Each row is a point on a tangle of strands that fork, close into loops and nearly touch. The rows are in no order.
Points whose rows are less than 42.3 apart are linked; no others are. Some points are linked to none.
zegam: [ 43  -8  25  63 -32  -3  19  11 -16]
lov: [ -7  -4  16  20 -23   1  21 -24  36]
keto: [ 36  17  11  -5   4  14  19 -25 -51]
baruv: [ -6  -3  17   7 -14   5   1  -2   2]
dob: [ 15  16  21 -29  -1   0   4 -32 -22]
lepig: [-15  36   6 -43   6 -20   0 -55  29]
zud: [-29  40  -3 -41   8 -27  -4 -49  44]
gusev: [-44 -24 -23 -50  21  11 -22  13   4]
pizof: [ 18 -21  31  56 -42 -15  12  13  21]
kem: [-52 -15   0 -30  -2 -15 -44  28  33]
lus: [-20 -10 -40  13  28  44  20  21 -23]
Vamen: [-30  -5  -6  19 -14  -4  38 -43  78]
viz: [  6 -10  11  41 -21   2  -3  30  -9]
vazun: [ 11   4 -38  45  26  42  31  24 -27]
fup: [-11  19  23 -26  -9 -21 -12 -23  20]
tez: [-33   0  -3  19 -19 -17  22 -33  84]
bilis: [-14  17  36   2 -31 -53 -40   6  46]
zefo: [ -5 -18 -22 -35  20   8 -21  22 -34]
Faro: [-32   0   2 -57   9 -22 -36  -4  19]
Mipef: [-45  -5 -17 -45  20  23   5 -21  15]
tik: [  6 -18   4 -26   2 -23 -50  45 -33]
Muz: [-23   0  -4  11  -9   9  46 -55  60]
Rolib: [-20  23  20 -29  -8 -36 -25 -18  36]
kofuv: [-33  -3  16   9 -22 -17 -11   0  53]
sut: [-41  -4 -18 -35  19  34  21 -31   8]
Tigos: [ 35  17 -37  20  40  32  18  19 -52]
Git: [-39 -20   2 -18  -4 -11 -44  44  10]
lav: [-22  -4   3   7  -8  17  27 -29  26]
rizap: [  8  18  14   6 -13  -1  42 -69  35]
tor: [ 13  -3   7 -65   9 -23 -35  -8 -29]
puz: [ 19 -22  14  48 -29   5  52 -30  27]
Bev: [ 21  -8  -9  55  -7  31  47  -5 -13]
Zad: [ 39   5 -24  -5  28   4 -14  33 -61]
ziv: [-24  -3  17   4 -19  -7 -11   2  29]
mip: [-18  24  26  -9 -21 -45 -28 -13  49]
febu: [ 13 -14 -19 -38  21   1 -22  16 -47]
Lirep: [ -6  31  10 -56   8 -17  -4 -54   9]
bav: [ 13  -1 -20  41   7  40  40   1 -25]
sef: [  2   2   7  17 -16  -1  53 -65  55]
Nus: [ 30 -22  -3  65 -18  24  60 -12  -1]
rotuz: [ 23   4 -17  -4  22  15   0  17 -52]
latu: [-51 -11 -16 -45  16  12 -12  -4  20]
Latal: [ -8  -2 -18  -6  16  40  29 -18 -25]
Pon: [-18  -3   4 -12  -1  15   3  -8  -1]
Begem: [-53   8  -7   6 -14 -25   0 -19  84]
Tafan: [ 14   5   7 -65  12 -14 -21 -24 -28]
nadi: [ -1  23  15 -11  -8   0  28 -62  23]
fomev: [ -8   4  39   0 -29 -38 -40  19  25]
Nevon: [ 28 -24  19  70 -35  -2  22  19   4]
lova: [ 36  -7 -18 -33  23  -8 -28  22 -63]
ril: [-43   0   6 -42   0 -29 -47  14  36]
ruk: [ 38  17 -52  19  57  24   2  43 -43]
noti: [-31  -2   0  -9  -2  16  13 -23  24]
Ruzug: [ 11  -3  28  21 -24 -12 -18  26 -13]
dum: [-38 -19  -6 -12   1   5 -25  36   3]
Luz: [ 45   5 -48   8  49   0 -28  63 -47]
vebu: [ 25 -20  25  45 -37 -18  45 -31  46]
lum: [ 11  -9  24  -8 -14 -27 -47  45 -28]
fol: [ 17 -15  33  43 -39 -23  21 -13  39]
ligu: [ 10   6 -46  40  36  36  12  45 -29]
Bupo: [-40  10   8   1 -16 -25  -9 -15  68]
vok: [ 46  20 -17  33  21  27  27   4 -55]
beted: [ -2  16   5 -70  14 -16 -17 -40  -7]
viko: [ 31 -29   9  63 -28  11  62 -19  16]
zakid: [ 42  15 -53  27  59  16 -14  68 -31]
liva: [ 29  17  19 -21   0   7  12 -34 -41]
bepaf: [-22 -15  14 -22 -10 -22 -48  40   4]
Gev: [ 15 -12  -2  59 -14  14  11  34 -15]
sozit: [-22  -3 -21 -28  22  43  30 -33 -17]
Timu: [-17  -4  29 -12 -21 -29 -45  32  14]
poza: [  8 -19  -1 -45   5 -26 -53  33 -33]
vube: [ 18  -2 -22  66   6  22  10  51 -18]
gutip: [ 28   8  -3   1   9  19  10   0 -51]
bofe: [  7 -10  12 -58   3 -34 -53  12 -22]
larat: [ 17  -1  30  10 -22 -20 -31  30 -25]
tomol: [ 40   0   3  63 -14  10  19  23 -28]
bab: [  4  13  14  -9  -4  16  30 -47   0]
Komi: [ 24  11 -37  54  32  25   6  55 -27]
lata: [  6   1 -17  21  11  38  32  -6 -28]
Pok: [ 44   4 -32   7  36  -1 -27  56 -54]
Bitof: [  9  18  26 -29  -7 -13  -7 -29  -7]
Nerop: [-23 -18 -18 -17  14  16 -13  27 -17]
kote: [ 10   0  26  21 -25  -2  14 -18  12]
zuko: [-20  -3   5 -44   6  -9 -26   0  -1]

A piece is all that can be reached along the links. How many separate loops has the piece of each point below (a circle has one, a figure eight two, a Y none), and how many tips (points with one link)?
fol: loops 1, tips 2
rotuz: loops 1, tips 2
Begem: loops 1, tips 1

How many points has the smallest loop of links through each point below? Write none if it is on no loop.
Pon: 6
tik: none
Begem: none
Luz: none

Name the points in between on the shortest way along the links from the first point to the second, in order.
nadi; Muz: rizap, sef
zefo; liva: febu, lova, Zad, rotuz, gutip, keto
Latal; vazun: lata, bav
sozit; gusev: sut, Mipef, latu
beted; bofe: Tafan, tor
